Points, in no order, along strands that fork, close into loops and pass close to each other.
(in the rows, 128 means zero)
Two points are linked if the straight distance between their rows is under 159. Some points are linked to none.
J558: [140 150  99 122 181 139 128 172 169  91 117 133  48  91 167  93  97 113
 151 148 174 118  94 149 181 170  88  81 174  92  78 122 106 224 113 151
  95 100 146 139 145 147  73]
J369: [ 71 104 118 153 119  39 188 120 140 171 129 103 140 120  89 155 141 151
 177 103 135 141  96  99 162 119 174 101 110 157 142 127 149 124 132  97
 118 163 175 141 119 130 176]
J12: [119 121 108 155 133 189 137 126 112 101 103 142  74 120 129 129 117  91
 114 118 142 149 173 192 114 127 136 159  99 117  71 104 144 203  83 128
 152 106 177 144 156 135  52]
J174: [140 137 101  97 142 149 151 191 146 142  98 156  65 117 163  95  66  98
 120  89 109 109 132 106 114 155  85 126 185 102 145 165  94  82 147 100
 148 107 100  80  99 107  93]
J666: [165 153 130 120 113 133 106 144 121 163 103 107 165 112 133 127 148 130
 151 114  58 166 144  71 126 142 108 131 169 151 177 178 130  74  99  82
 130 133  47 140  82 112 150]
J470: [114  91  81 100 153 125 137 142 112 139 195 131 207 135 138  93 148 166
 166  73 117 141 162 123 134  72 113 177 167 143  96 103 112 161 116 157
 143 141 143 119 113 142 157]
J374: [121 154 130  99 168 135 142 158 171 116  50 147  65 128 163  88  75  67
 110 102 112 103 120 109 136 152  69 103 147 121  83 193  88 134 193 126
  90 108 108 104 169  95 116]
J199: [124 182 114 107 175 139 121 175 138 150  82 145  77 115 138 104  68  90
 127 121 150 126 122 146 117 153  89  98 146 126 107 108 122 168 149 136
 129  94 128  83 155 147 101]
J765: [ 84  70 109 138 131  91 133 126 133 125 173 127 150 113 118 135 138 147
 131 121 139 113 149 183 114 107 141 131  75 140 131  66 159 155 125 161
 128 162 192 137 132 131 136]
J802: [ 94 144 143 157  85  84 165  90 140 146 124  79 152 111  70 179 139 151
 174 110 120 174  90  85 162 153 161 123 118 156 184 145 175 107 105  67
  98 170 166 158 110 124 166]
J625: [127 105 156 126  75 130  65  86 137 102 170  87 195 130 111 143 114 179
 133 126 129 166  85  77 128 115 143 174 118  90 147 132 124 129 110  83
 121 123 155 130 148 132 167]
J489: [133 111 131 137 124 107 133 121 145 194 151  82 175 150  76 113  89 160
 159  79  62 165 159  47 156  96  97 117 122 166 172 167 149  91 118  21
 132 188 122 107 102 133 175]
J131: [114  89 133 123 143 120 150 131 111  78 144  97 146  96 137 102 133 109
 146 132 207 100 105 144 145 186 155 137 124 105 127  93  78 159  90 142
 106 147 122 181 140 146 151]
J219: [122  76 105 140 124 117 123 105 104 137 182 140 169 160 105 131 116 147
  98 120 148 121 163 174 127 101 125 183  78 132  93  94 162 154 139 142
 151 159 215 114 147 137 143]
J849: [127 101 126 172 121 184 164 134 116 103 108 129  41 141 148 144  97 111
  78 130 168 143  96 126 124 161 136 149  85  95  77 157 135 162 150  91
 152  71 188 112 147 136 101]
J825: [146 166 110 134 121 180  84 126 127 115 110 144 159 129 118  88 108 117
 131 125  64 171 169 136 116  44 102 156 106 125  84 144 147 173 104 167
 120 100 150 114 165 117 101]
J779: [157 170 145 112 122 181  83 118 141 136  97 126 109 129 153 100 146  87
 146 133 120 149 139 148 112 127  96 152 145 107 144 156 101 124 122 167
  98 111  77 154 116 116 108]
J704: [151 124  99 116 144 137 153 126 152 173 127 135 148 163 127 123 166 165
 109 128  92 124 158  98 109  95  93 136 131 198 114 174 159  89 129 114
 180 163 124  77  94 111 142]
J286: [120 137 126 161 102 160 107 132 149 117 126  99 128 146 108 105  51 121
 110 141 116 152 110 110  91 118 101 142  34 116 111 160 153 124 143  94
 153  87 145  92 175 142 141]
J163: [118  97 115 100 139 100 125 149  63 147 120 113 142 148 138  82 144 134
 114 105 183 122 114  79 161 123 129 148 135 114  86 149  79 155 143  88
 144 133 130 143 125 141 182]
J549: [ 85  79 163 138 109  95 173 101 125  75 144 128 160  92 109 143 121 103
 163 150 164  83  92 154 153 184 182 110 144  99 135  67 102 139 115 186
  67 144 132 198 120 151 160]
J25: [126 133 170 110 119 116 127 103 128 108 148 122 138 118 121 160 133 146
 125 149 148 114  98 103 121 176 123 159 159 143 195 113 156  66 128 150
 122 155 137 136 104 104 166]
J587: [113 100 150 136  99 106 121  74  91 121 104 124 146 138  87 146 170 113
 146 109 136 130 133 153 132 104 200 121 131 104 145  53 106 144  89 160
  91 166 134 190 143 157 122]
J959: [124 128 118 122  89 114 123 115 151 134 160 107 131 125 107 138 143 177
 147 150 132 160  94  85 134  91 153 113 105 147 162 143 158 102 135  95
 152 130 129  90  67 133 152]
J423: [141 148  61 113 150 142 134 154 105 127 129 149 149 148 107  73 109 125
  93  88  96 115 192 128  98  80 104 177 127 181  64 149 147 128 164 120
 177 133 138  52 160 105 128]
J808: [149 120 103 139 167 122 182 132 138 172 117 135 121 172 133 139 160 144
  81 157 121 108 148 132 136 125  94  93 118 221 118 138 149 102 150 117
 177 150 143  63  73 137 142]
J197: [136 143 154 112 124  88  97 105 131 180 141 125 163 135  88 160 181 185
 149 139  96 148 148 102 124 114 111 120 167 157 175 129 158  69  91 122
 140 188 129 136  92 112 115]
J35: [154  92  95 147 145 161 123 107  87  95 126 163  70 172 156 126 165 108
  69 134 189 121 132 183 144 148 131 130  95  99  49 124 144 203 146 135
 138 131 153 165 153 150 118]
J150: [166 153  84 114 129 146 104 144 114 194  99 126 145 130 139 116 184 132
 124  87  74 155 179 123 104 130 129 122 183 172 149 170 128 100  97  87
 137 136  58 122  68 119  87]
J449: [111 134 159 157 103  49 188 111 121 115  81 131 116 100 111 189 128 112
 131 129 132  77  91  80 151 178 210 111 139 142 145 119 122  92 101  81
 109 161 114 144 157 121 151]
J175: [128  76 143 149 137 135 122 104 131  75 127 149  83 126 162 113 161 102
 142 184 186  67  95 189 166 155 162  72 165 110 110 105  91 181 156 184
  72 115 100 179 103 152 102]
J242: [141 149 123 103 144 135 129 150 132 158 151 153 152 122 158 127 176 141
 142 120  91 140 149 116  86 125  87 157 189 121 132 148 141  89 123 176
 161 122  86 164 124  95 134]
J391: [153  80 147 153  61 187  83 101 130  84 128  95 168 140 128 130 110 154
  91 135 127 177  85  83 107 135 131 197  92  78 116 148 119 133 105  94
 130 102 156 128 160 123 139]
J230: [117 100 120  96 178 109 114 118 165 173 215 115 189 141 132 121 147 205
 156  85  82 140 131  95 108  98  95 136 154 139 146 133 137  94 158 125
 116 161 118 100 120 116 190]
J421: [156 170 127 118 105 226  96  95 129  91 129 123 129 137 118 106 154 106
 145 145 126 141 139 176 128 100  87 120 129  98 106 106 128 214  83 179
 111 106 131 179 144 146  91]
J819: [157 173 134 101 146 213 103 110 171  48 116 129  92 121 135  85  92  90
 160 132 156 122  85 132 156 163  69 131 161  98 103 127  89 181 111 193
  90 102 112 133 153 139 136]
J897: [160 171 173 144  83 165  78 104 133 131 106 105 153 122 120 165 102 137
 107 183  94 146 117 120 131 152 130 144 106 140 190 160 145  94 102 101
 110 120 124 103 100 117 110]
J941: [141 138 133 126 150 126 100 141 147 107 124 161  42 112 166 141 139 106
 138 145 166 120  86 179 119 174 105 102 185  99 128 126 135 142 155 186
 114 103 104 156 108 126  91]
J635: [126 152 124 133 149 138 131 159 119  93 127 115 124 111 175 115 108 123
  81 171 188  93  86 118 134 177 129 138 133 132 118 149 130 164 159 128
 108 101 133 118 158 113 153]
J866: [140 161 124 144 145 155 167 127  98 138 104 147  91 173 118 135  93 112
  69 149 151 145 111 131 150 140 105 106  69 132  92 117 157 153 185 135
 150  95 175  88 132 162 155]
J865: [134 126 168 121 104 115 106 133 130 157  78 110 126 113 128 135 101  85
 123 127  90 120 169 110 134 167  77 138 114 165 184 136 110  48 107  75
 157 163  95 119 100 126 142]
J922: [156 180 115 135 111 139 115  95 130 163 117 132 140 162  88 163 174 130
 100 160 118 129 166 186 128 100 144 118  98 203 139 107 168 121 141 138
 142 151 132  88  95 141  95]
J472: [136 146 146 143 162 142 131 104 141 121 118 164  20 138 154 176 144  81
 121 132 148 123 135 188 111 164 147 108 165 120 139 107 157 148 163 164
 104 126 128 151 135 128  55]
J107: [134 165 101 103 126 180 107 122 145 159 154 114 182 134 102 118 160 150
 140 127  64 159 147 154  79 101  96 107 142 142 167 108 147  98 151 187
 111 129  93 125  86 140 127]
J846: [135 113 148 149  79 109 113 102 152 160 156 104 153 154 100 139 117 180
 137 146 130 155 119  45 155  97 123 143  86 143 135 189 159 102 105  32
 169 142 151 105 109 129 156]
J651: [140 150 153 127  74 145 112 121 131 118 115 115 132  94 151 167 125 124
 142 151 162 147  90 135 113 174 174 172 138 101 143 156 122 136  89  99
 132  93 106 153 133 119 100]
J503: [109  97 104 156 114 180 149 166 109 109 123 124  76 127 139  89  96 100
 106 113 164 126 154 141 101 129 116 154  83  90  74 142 125 179 108 100
 172  89 175 133 157 134  89]
J933: [145 128 110 103 107 156 111 122 154 116 140 132 121 137 148 107 127 151
 123 149 127 158  89  90 113  79 109 125 125 133 133 146 132 115 154 133
 154 100 123  88  97 126 172]
J342: [131  79 134 139 123 159 116  81 107  59 139 135  88 156 132 132 164 106
  96 169 178  77  92 178 133 142 144  80 121 117 120  86 133 183 179 180
  91 128 142 171 113 162 141]
J442: [107 132 115 124 101  59 121 127  91 153  87 124 108 123  98 149 159 143
 150  89 130 136 122  84 144  92 195 106 146 144 135 128 130 117  99  55
 154 163 125 130 143 130 130]
J809: [132 122 147 126  72 163  98 125 100 149  93  94 126 122 132 138 144 117
 107 107 164 139 123 121 113 165 167 179 126  92 111 172  96 158 100  48
 142 106 123 156 142 119  98]
J24: [123  96 155 132  99 161 140 107  96 157 101  95 145 149 115 130 143  96
 110 129 177 143 141 156 110 163 141 178  83 108  90 129 102 153 108  90
 148 127 138 177 138 149 135]
J588: [143 165 106 142 144 154 153 127 122 119 102 153  59 153 129 139 150 124
 103 138 161 145  90 125 148 121 126  83 114 138  77 121 171 206 181 160
 126  86 159 111 130 147 139]
J172: [105  84 148 150 148  18 144 129 111 153 107 178 146 123 104 146 176 131
 150 150 118  75 123 155 147 124 177  64 178 147 101  82 123  90 138 199
 106 157 108 164 122 134 128]
J966: [173 167 136 122 117 157  68 132 107 155 111 117 159 108 150 107 157 103
 127 134  91 173 141  99 132 133 123 139 171 114 178 178  97 104  95 136
  72 103  66 150  90 109 102]
J387: [143 160  84 139 174 117 198 140 120 164 100 165  99 147 143 157 149  93
  88 134 148 100 167 189 139 135 157  99 153 212  94 115 139 151 166 133
 149 122 119  75 118 140  95]
J626: [138  70 132 131  93 136 106  93  83  92  97 115 120 141 126 148 150 136
 123 100 171 136 101 130 131 118 189 146 127  71 122  76  85 167  75 101
 127 140 149 168 154 149 117]
J894: [116 135 126  87 168 145 154 182 139 157  91 139  65 122 173  78  91  74
 101 113 130  85 152 140 139 176  79 124 180 114 104 184  65 126 176 107
 120 116 105  98 106 104  96]
J147: [ 93 102 131 105 137  78 113 165 101 110 153 114 154  83 134 104  92 144
 175 100 145 139  99  87 132 157 124 153 155 100 149 109 102 105 105 128
 132 125 122 148 120 134 172]
J532: [127 136 102 106  91 110 134 128 142 133 176 116 180 100 100 141 180 175
 183 115 104 173  99 112 115 109 167  93 177 115 177 102 152  96 132 156
 116 128  77 162  68 137 149]
J548: [153 150  95  82 142 172 134 160 142 136 143 145 113 114 191  78 163 129
 130  87 147 139 135  95 118 103 110 146 183 103  98 161  79 148 128 122
 156  99  90 121 129 118 134]
J114: [115 112 154 160 123 170 158  97  98 151 109 122 110 156 132 163 168  69
  83 138 182 136 189 196 111 173 163 160  95 141  87 115 123 151 142 101
 152 120 135 172 152 141 100]
J968: [146 181 117 150 111 166  79 149 131 133  81 136 118 126 117  86  66  97
 105 107  55 152 177  93 106  69 118 120  90 115 112 194 145 139 128  74
 114  83 126  99 192  92  68]
J169: [151 139 111 101 128 128 142 139 115 155 131 149 106 130 180 123 194 127
 117 107 171 109 129 104 123 123 152 134 206 131 129 146 106 140 137 106
 151 121 103 144 125 107 125]
J159: [104 103 175 177 100 123 177  73 144 101 156  95 138 135 114 186 167 114
 105 166 180  90  92 162 118 199 171 127  81 161 136 117 148 125 164 143
 100 120 141 163 146 141 149]
J252: [147 137 130 101 117 207 102  98 130  76 149 128 119 148 154 104 137 117
 127 148 160 116  97 142 133 107  82 133 131  90 108 113 100 195 125 175
 120 115 128 157 130 148 149]
J510: [118  87 143 137 127 122 153 130  82 161 109 152  98 149 143 146 118 112
 101 140 167 105 156 138 140 123 166 159 126 143  83 150 125 146 127  90
 184 113 177 110 119 126 102]
J42: [113 129 149  90 106  94  73  87 132 118 192 103 187 131 125 147 143 188
 172 101 130 161  75  70 151 111 126 144 177 119 154 115 113 127 135 103
 108 143 121 137 145 144 203]
J631: [144 150 109 159 191 123 184 140 134 146  95 157  67 165 163 148 156 111
  95 153 153 100 126 170 148 135 161  57 178 177  97 120 142 169 199 161
  95 106 120 102 113 139  89]
J370: [131 143  84 139 143 135 118 123 105 121 145 148 138 145  94 111 115 136
  96 113 124 135 180 155 110  80 112 178  95 171  91 110 183 149 143 145
 167 141 183  78 159 125 120]
J338: [134 168 109  94 121 197 130 140 138 101 139 135 135 105  96 115 135 120
 154 132  95 151 122 158  92 127  77  95 165 103 158  79 139 117 143 220
 113 104 109 156  86 145 123]
J571: [133 149 124 103 163 142  98 180 131  81 116 158 135 117 146  89 106 107
 152  78  56 135 191 134  99  80  70 142 121  79 113 137  75 103 102 166
 134 118  81 143 193 107  91]
J975: [115 117 147 114 126  82 144  85 113 186 133 132 168 157  82 167 166 162
 148 122 121 130 154 131 141  97 145 134 155 175 151  95 159 101 113 132
 141 187 180 127  99 121 128]
J740: [139 148 101 115 117 141 103  97 120 160 167 120 181 160  93 129 181 144
 122 128 124 133 158 188 112  84 134 136 119 174 145  96 157 138 157 170
 122 159 119 120 109 145 130]
J4: [146 162 113 130 146 113 139 144 143 149 109 161  47 141 145 172 105 138
 109 142 134 114 104 144 137 110 146  91 140 148 130 128 150 133 147 114
 159 109 155  48 119 133  62]
J815: [ 86  83 156 139 141  68 166  83  87 157 120 153 150 153  91 166 147 131
 141 135 137 120 153 146 151  97 179 144 159 167 104  84 143 132 123 141
 142 176 200 151 135 133 135]
J332: [173 174 174 154 108 144 102 113 159 145 114 106 119 130 124 161 160 151
 100 177  86 126 150  92 140 132  84 124  98 166 175 189 161  87  75  76
 132 165 121 108  89 102  99]
J697: [132 131 118 163 174  99 188 126 145 134 115 175  72 142 152 171 179 139
  99 177 114  79 113 159 131 133 167  34 172 168 129 105 145 103 181 185
 106 117 108  98  90 125  90]
J534: [111 132 121 117 122  63 116 138 106 170 129  94 142 125  80 136 112 166
 167  91 105 143 127  55 139 118 133 108 147 157 174 138 143  87 100  28
 159 182 125 115 122 139 155]
J965: [115 166 102  98 206 152 145 185 158 151  86 132  52 106 144  62  89  75
 114 113 166 109 163 167 145 186  74  88 157 109  87 122  75 160 163 135
 109 122 123 108 143 145  78]
J736: [109  80 138 133 122  69 140 124  77 168 105 129 137 155 136 135 135 145
 110 148 174 117 110  87 169 116 155 129 139 140  96 145 121 141 137  79
 164 136 182 130 128 135 158]
J190: [134 147 109  90 110 134  86 132 154  94 220 107 184  81  84 144 125 190
 172 109  90 157  96 122 121 154 138 120 176 119 190 115 166  80 157 158
  93 134  65 138  75 136 165]
J725: [151 158 107 115 182 143 132 151 165  89 114 154  36 109 137 105 119  96
 164 119 165 132  96 167 144 192  77  70 204  98 110  95 126 189 128 197
  85 111 111 162 123 150  82]
J556: [143 168 138 186  94 168 100 132 148 120  83  97 116 137 101 116  53 102
  91 139  77 152 146  88 104 128 109 124  40 132 142 198 155 101 120  64
 124  89 135  79 175 109  97]
J535: [166 133  89 109 130 154 113 119 113 187  96 124 172 165 120 108 166 134
 110  99  75 143 190 132 106 101 118 147 142 194 134 151 123  90 117 111
 153 160  90  86  96 131 128]
J604: [109 101 141 105 113 135 107 154  97 106 136  99 145 118 121  69  68 117
 174  84 140 138 127  56 133 126 116 178 143  91 140 139  67  94  93  94
 141 113 110 120 129 140 156]
J336: [125 102 177 108 123  96 101 110 150 135 138 118 169 145 124 119 101 152
 148 113  75 127 124  53 129  88  94 159 131 125 160 164 107  55 118  90
 137 156 125 116 154  97 172]
J653: [156 154 112 102 147 181 117 141 131 144  72 137 101 161 133  74  92  75
 104  80 101 143 181 143 116  87  94 143 102 106 126 132  56 105 144 128
 116 127  99  89 140 129 107]
J955: [133 129 142 131 151  86 120 176 107 116 123 126 147  94 195 123 126 138
 120 190 179  84  96 136 159 172 150 116 190 111 124 128  97 141 141 144
 105 105 103 159 129 109 119]
J882: [151 157 112 119 126 163 138 151 146 154  62 143  62 148 146 108  72  82
 113  99  87 130 149 116 118 111  86 127 127 124 155 157 109  95 147  96
 139 111 118  65 117 112  98]
J353: [ 96 118 125 136 163  66 122 159 113 160 130 143 130 105 154 126 151 105
 133 165 172  96 146 204 115 163 128 101 133 164 114  91 122 119 145 176
 144 127  99 150 125 138 117]
J958: [144 113 115 143  87 221  96 119 150  48 148  84 177 121 137  94  85 130
 121 126 111 171 111 109 115 131  97 184  83  73 120 138 105 167  66 115
 106  98 124 152 171 134 130]
J691: [129 106 114 140 141 102 121 146 136  99 143 176  83 112 155 124 185 118
 155 166 164  89 103 201 133 138 124  61 190 121 101 109 134 159 148 215
 120 103  94 181 101 137  80]
J539: [124 123 118  94 150 143  87 152 109 116 157 151 142 111 162  99 153 128
 141  93  91 122 183 127  93  95  83 182 145 104 106 130 113 125  84 167
 149 129 110 158 161 102 117]
J751: [115 107 103  99 161  95 119 134 131 190 188 134 222 130 111 123 139 182
 175  74  68 153 176 123 105 101 108 174 187 164 117 133 141 102 120 128
 145 156 114 110 121 121 155]
J696: [137 162  95 118 167 104 125 183 124 141 121 172  97 109 158 136  91 141
 117 139 137 105 115 153 110 107 140  94 173 127 110 105 138 148 134 143
 164 100 135  77 147 131  72]
J478: [150 156 136  92 136 146  87 137 156  98 184 118 198 112 106 130  85 169
 153 124  47 159 117 103 111 141 101 141 159 118 183 139 134  45 144 161
 102 130  44 108 100 124 161]
J341: [147  89  99 167 134 146 136  91 106  66 137 166  83 171 140 151 166 117
  69 162 173  93 103 189 157 124 160  71  94 106  57  93 151 220 165 166
 102 122 149 160 153 158 118]
J658: [ 85  93 155 178 147  56 193 126 141 121 119 132 108 110 126 150 149 143
 103 187 107  69 114 122 173 139 202  68  90 153 135 100 127  94 155 165
  77 131 142 116  93 129 146]
J225: [134 105 122 148 132 161 158 115 126 107 123 138  43 128 183 150 148 109
  94 136 194 127 103 144 135 153 169 143 125  94  93 146 121 188 145 112
 123 101 155 146 124 124 105]
J877: [105 136 144 149 116 166 124 142 144  94 137 119 135 123 124 102  21 106
 131 149 125 122  99 118  97 135  92 140  83 104 124 116 141 137 123 146
 134  89 171 102 178 141 136]
J350: [122 145 144 154  98  26 170 119 140 121 110 150 133  95  82 180 140 140
 159 124  99 118  95  89 147 151 195  92 138 112 167 106 147  62  93 132
 120 157  99 148 123 125 146]
J996: [115 144  92  84 147 183 128 158 153  63 181 119 148  99 126  79 106 130
 177 116  92 148 112 136 120 111  51 116 135  94 141  83 114 150 105 207
 113 119 105 145 107 150 152]
J935: [ 94  82 158 139 108  74 154  85 124 121 131 161 149 125  99 137 162  99
 161 131 122  67 129 161 137 110 189  85 146 103 119  53 106 131 118 199
  87 155 112 191 135 159 139]
J268: [133 132 123 154 131 144 177 134 128 158 128 128 109 174 121 129 106 121
  93 157 121 130 132 120 145 116  83 119  46 173 127 150 160 108 166 113
 174 121 165  73  91 145 157]
J461: [133 172 137 122 118 164 110 154 144 111 126 121 115  80 152 128 100 106
 152 145 167 129 103 165  99 162 124 143 114  93 108 141 127 172  93 122
 145  88 106 144 156 137  90]
J531: [110 134 171 149  75 123 128  81 158 126 158  85 165 105  74 182 143 181
 136 150 123 149 107 111 130 152 164 140  94 121 189 135 173  98 104 106
  98 149 175 142 105 108 122]
J964: [ 97 139 122 135 139  68 152 173 127 121 144 129 129  68 133 140 121 100
 139 151 164 110 128 179 108 199 140 115 100 122 146  97 134 105 125 155
 141 121  91 163 132 130 129]
J394: [105  94 151 150  84 121 114 131 132 152 137  78 162 131 108 118  57 120
 138 138 151 136 114 114 100 154 125 163  56 128 146 151 128  99 122  70
 154 104 146 106 138 146 144]
J371: [ 89  88 136 141 171  34 157 154 105 170  97 127 132 118 133 141 161 127
 127 157 143  97 137 144 147 166 146  74 156 183 144  95 117  89 150 140
 120 161 133 148 101 137 144]
J887: [146 142 116 135 149 123 170 139 175 116  94 149 122 171 120 112 112 130
 114 127  65 115 161  86 111  48  83  95  79 171 112 194 145  77 160 107
 164 150 126  73 177  76 125]
J435: [ 92 119 131 116 150 115 106 124 162 162 202 114 173 118 127 128  98 147
 136 104 119 126 145 164 103 123  96 144  83 125 163  94 154 133 153 145
 113 155 167 109 144 118 163]
J38: [140 109  95 104 131 152 159 119 101 122 170 144 163 141 142 109 156 138
 137 120 157 128 134 145 144  67 147 150 143 119 104  85 121 190 108 171
 144 138 155 146 110 141 136]
J577: [155 165 128 123 112 221  90 108 161  31 107 109 130 112 123  86  69  99
 145 121 117 157  99 119 137 138  80 157  96  89 106 140  95 164  87 156
  93  96 107 130 172 131 134]
J608: [139 168 161 114 134 160 127 127 128 148 101 140  53 122 158 164 109  78
 103 130 130 127 154 171 112 177 125 157 156 102 151 135 133 120 139 111
 122 125 127 142 133 112  64]
J747: [120 109 155 145 141  66 166 170 110  84 112 151 123  75 166 140 108 117
 124 160 170  81 104 129 163 197 198 121 182  74 122 111  98 125 109 138
 105 112 111 174 141 103 118]
J834: [125 115 155 155  77 128 141  73 139 130 152  99 152 137  88 184 175 160
 114 146 144 123 105 150 118 132 179 136  71 122 144 112 159 134 136 127
 114 145 168 153 129 129 130]
J351: [131  66 102 165  98 120 159 112 114  79 150 135 126 152 119 159 153 146
  71 156 157 107  76 166 136 137 169  99  43  89  73  97 155 180 151 145
 122 117 170 156 144 160 139]
J546: [142 128 132 118 125 126 136 105 106 126 147 143 121 132 159 148 184 131
 129 140 168 110 118 145 118 101 167 133 158 123 140 102 138 157 129 159
 137 131 122 163 121 121 126]
J657: [127 138 120 147 128 195 111 125 133 110  76 151 101 136 118  86  93  78
 124 108  95 160 196 161 116  87  83 161  87 115  61 140 136 177  94 151
 132  99 165 131 189 117  82]
J873: [ 96 171 138 154 126 124 154 143 144 113 126 109 105  86 134 165 127 100
 124 157 162 119 118 182  93 190 143 122  72 143 129 109 153 144 123 134
 138  97 124 144 166 135 110]
J205: [163 170 136 142 124 141 138 112 122 154  97 138  82 146 127 186 129 118
  94 154 133 119 132 162 134 121 161 107  97 152 167 114 147 120 127 100
 147 132 135  75 109 135  82]
J479: [123  47  90 146 109  88 144 117  88 103 151 150 161 155 135 122 150 153
  97 147 167 104 101 152 182 100 174 102  83 101  76  92 128 192 146 156
 113 139 167 154 116 160 162]
J9: [117 118 159 124 144 104 149 128 157 165 130 115 146 130 123 138  95 118
 106 148 114 105 162 113 130 155  72 128  99 175 195 108 126  50 132 102
 154 177 140  93 103 123 170]
J102: [110 113 140 168 163  71 167 129 136 114 121 172  68 116 152 162 148 138
 100 184 114  72 113 157 151 111 201  66 106 143 103 103 132 116 153 168
 111 108 145  93 116 121  93]
J649: [ 82  93 129 116 132  56 130 147 136 123 190 113 185  74 115 139  97 162
 189  94 142 128  86 134 146 162 140 119 144  97 166  88 131 128 126 143
  98 140 146 154 123 122 173]
J636: [ 85  87 129 164 123  26 172 114 148 127 135 123 115 104 113 144 160 172
 129 138 145  91  93  86 156 127 200  93  77 143 132 127 140 105 131 121
 107 147 155 119 121 122 163]
J565: [143 134 151 103 135 126  83 139 153  99 149 135 165 124 140 115 105 157
 148 121  43 152 124  95  99  90  88 146 127 104 163 151 114  52 128 157
 123 128  80 110 147  95 144]
J993: [150 173 118 117 160 146 139 140 161 145  62 131  91 159 153 102 128  83
 100 116 115 119 113 109 114 147  63  98 117 172  87 183 128 138 196 129
 121 113  90  95 149 118 170]
J207: [149 167 130 121 151 150 100 157 146  61  91 145 125 129 142  96  70 113
 148  78  52 151 142 103 104  60  95 112 123  81 142 140  93  95 130 144
 105  98  90 101 209 103  96]
J823: [135 146 114 133  88  81 147 141 148 106 154 144 139  71 120 154 157 155
 168 127 114 144  97 120 120 117 203 102 133  99 166 100 151 103 108 156
 128 121  77 149 104 121 135]
J486: [111  80 108 108 175 113 126 159  83 104 143 106 136 121 161  66 160 133
 136 128 188 109 121 110 170 136 119 131 151 110 111 109  65 180 110 135
 108 142 130 171 119 138 162]
J769: [139 143 122 130 114 146  97 146 102 176 141 101 177 129 117  97 101 134
 120 119  79 168 172  92 118  84 140 159  95 124 169 151 135 108 105  87
 123 124 127 108 117 120 121]
J805: [ 91  81 156 158 116  85 165  95  73 155  82 151 109 138  97 175 138 104
 130 127 142 121 173 151 140 119 204 153 132 160  89 112 133 121 101  86
 172 143 182 129 133 138  93]
J650: [ 93 108 134 110 132  99 106 134 142 160 202 100 201  98 107 141 103 142
 184  80 121 147 142 177 120 142 129 140 112 102 187  68 130 135 128 130
  93 156 123 141 126 136 156]
J487: [147 164 154 133 120 138 130  99 168 167 156 107 159 143  77 152 183 185
 126 165  86 141 161  93 135 112  81 105 119 167 184 157 172  77  92 113
 105 188 128 120  49 109 118]
J380: [131 139 139  92 114  97 104 165 104 153  95 127 122 107 126 136 119 122
 147  88  92 129 144  88 122 169  99 140 184 124 156 161 106  68 105  78
 166 136  73 146  97 100 136]
J902: [117  89 153 121 132 103  93 115 139 129 173 104 199 149 124 105 103 161
 170  71  48 166 161  72 138  48 118 165  94 109 153 181  97  87 145  90
  84 139  92 135 175 105 166]
J889: [128 117 134 104 108 124  93  98  70 132 108 100 152 153 116 120 149 134
 146  88 166 166 105  89 155 103 144 164 138  96 115 121  83 161  96  99
 130 137 137 161 139 163 159]
J950: [114 127 120  99 156  96 156 141  90 181 130 133 164 136 143 129 187 141
 151  95 133 124 147 105 110 131 121 135 220 154 125 124 115 114 117 131
 156 143 106 163 124 118 149]
J115: [117 115 171 111 151 120 136 130 115 153 124 137 124 135 140 148 109 123
 113 169 129 109 134 139 114 149 105 139 133 146 157 101 131  85 142 146
 149 145 152 116 109 123 143]
J590: [153 172 101 140 140 135 111 140 156 122  76 156 121 148 104 100 105 125
 121  97  49 154 181  94 106  37 108 119 107 164  88 181 165 116 144 108
 147 113 122  74 196  83  93]
J352: [124 121 166 141 126  69 186 144 101 114  98 155  90  89 135 188 113  99
 120 134 155  93 118 124 141 192 196 127 154 107 155 111 129  90 114 105
 142 132 123 154 129 102 114]
J3: [114 100 130 161  89 107 117 133 117 170 146 102 133 151 102 133 107 154
 123 139 142 122 144  96 118 118 136 154  57 149 119 178 156 101 112  42
 190 126 159  97 130 126 117]
J775: [118 129 149 150 111 135 135 101 139  81 160 101 144 121 138 158 136 146
  88 182 187  90  61 139 130 189 141 136 105 151 129 138 157 146 172 153
 106 121 161 135 138 125 165]
J614: [135 152 104 121 107 205  83 123 122 100 160 100 172 121 127 100 122 131
 136 137 104 167 146 152 120  85 101 148  79  92 115 116 134 206  65 143
 110 108 132 161 151 146 106]
J579: [129 120 127  97 132 177 119 154 106 113 105 114 109 124 127  51  90  89
 143  72 129 123 165 105 125 113 110 169 106  80 132 144  42 103 111 108
 136 120  98 112 126 122 124]
J293: [128 164 152 139 117 169 107 124 165  88  78 127  69 118 136 136  77 100
 113 136 118 138 103 113 114 172  99 154 100 149 133 171 154  92 139 133
 127 104 133  94 144 105 133]
J220: [124 112 140 104 140  99 108 102 165 200 194 103 190 156  68 144 117 205
 174  97  91 153 131  99 149  97 103 113 144 142 170 136 147  99 133  71
 114 184 140  85  89 126 169]
J96: [145 126 109  97 119 166  99 129 146  84 175 137 141 124 186  80 152 148
 133 129 158 159  96  93 142  96  98 136 152 107 104 129  84 164 126 146
 138  90 107 128 123 138 180]

A tip is a point with one link. Name the tips that can be reached along the links from each point below, in the order of the rows.
J747 -> J387, J902
J604 -> J423, J996, J993
J873 -> J897, J114
J380 -> J779, J25, J588

How many points has the smallest loop of links through each point below? Write 0 if it is on no loop.
J635 -> 0
J889 -> 8
J958 -> 6
J394 -> 0
J579 -> 0

A fork is a point with three links, a tip a point with one. Leave the first point through the second and follow the links. Name the first fork or tip that comes.
J823 / J350 -> J387
J882 / J653 -> J423
J897 / J332 -> J163
J387 / J631 -> J902
J199 / J696 -> J996
J338 / J107 -> J894
J809 / J651 -> J935
J442 / J534 -> J169
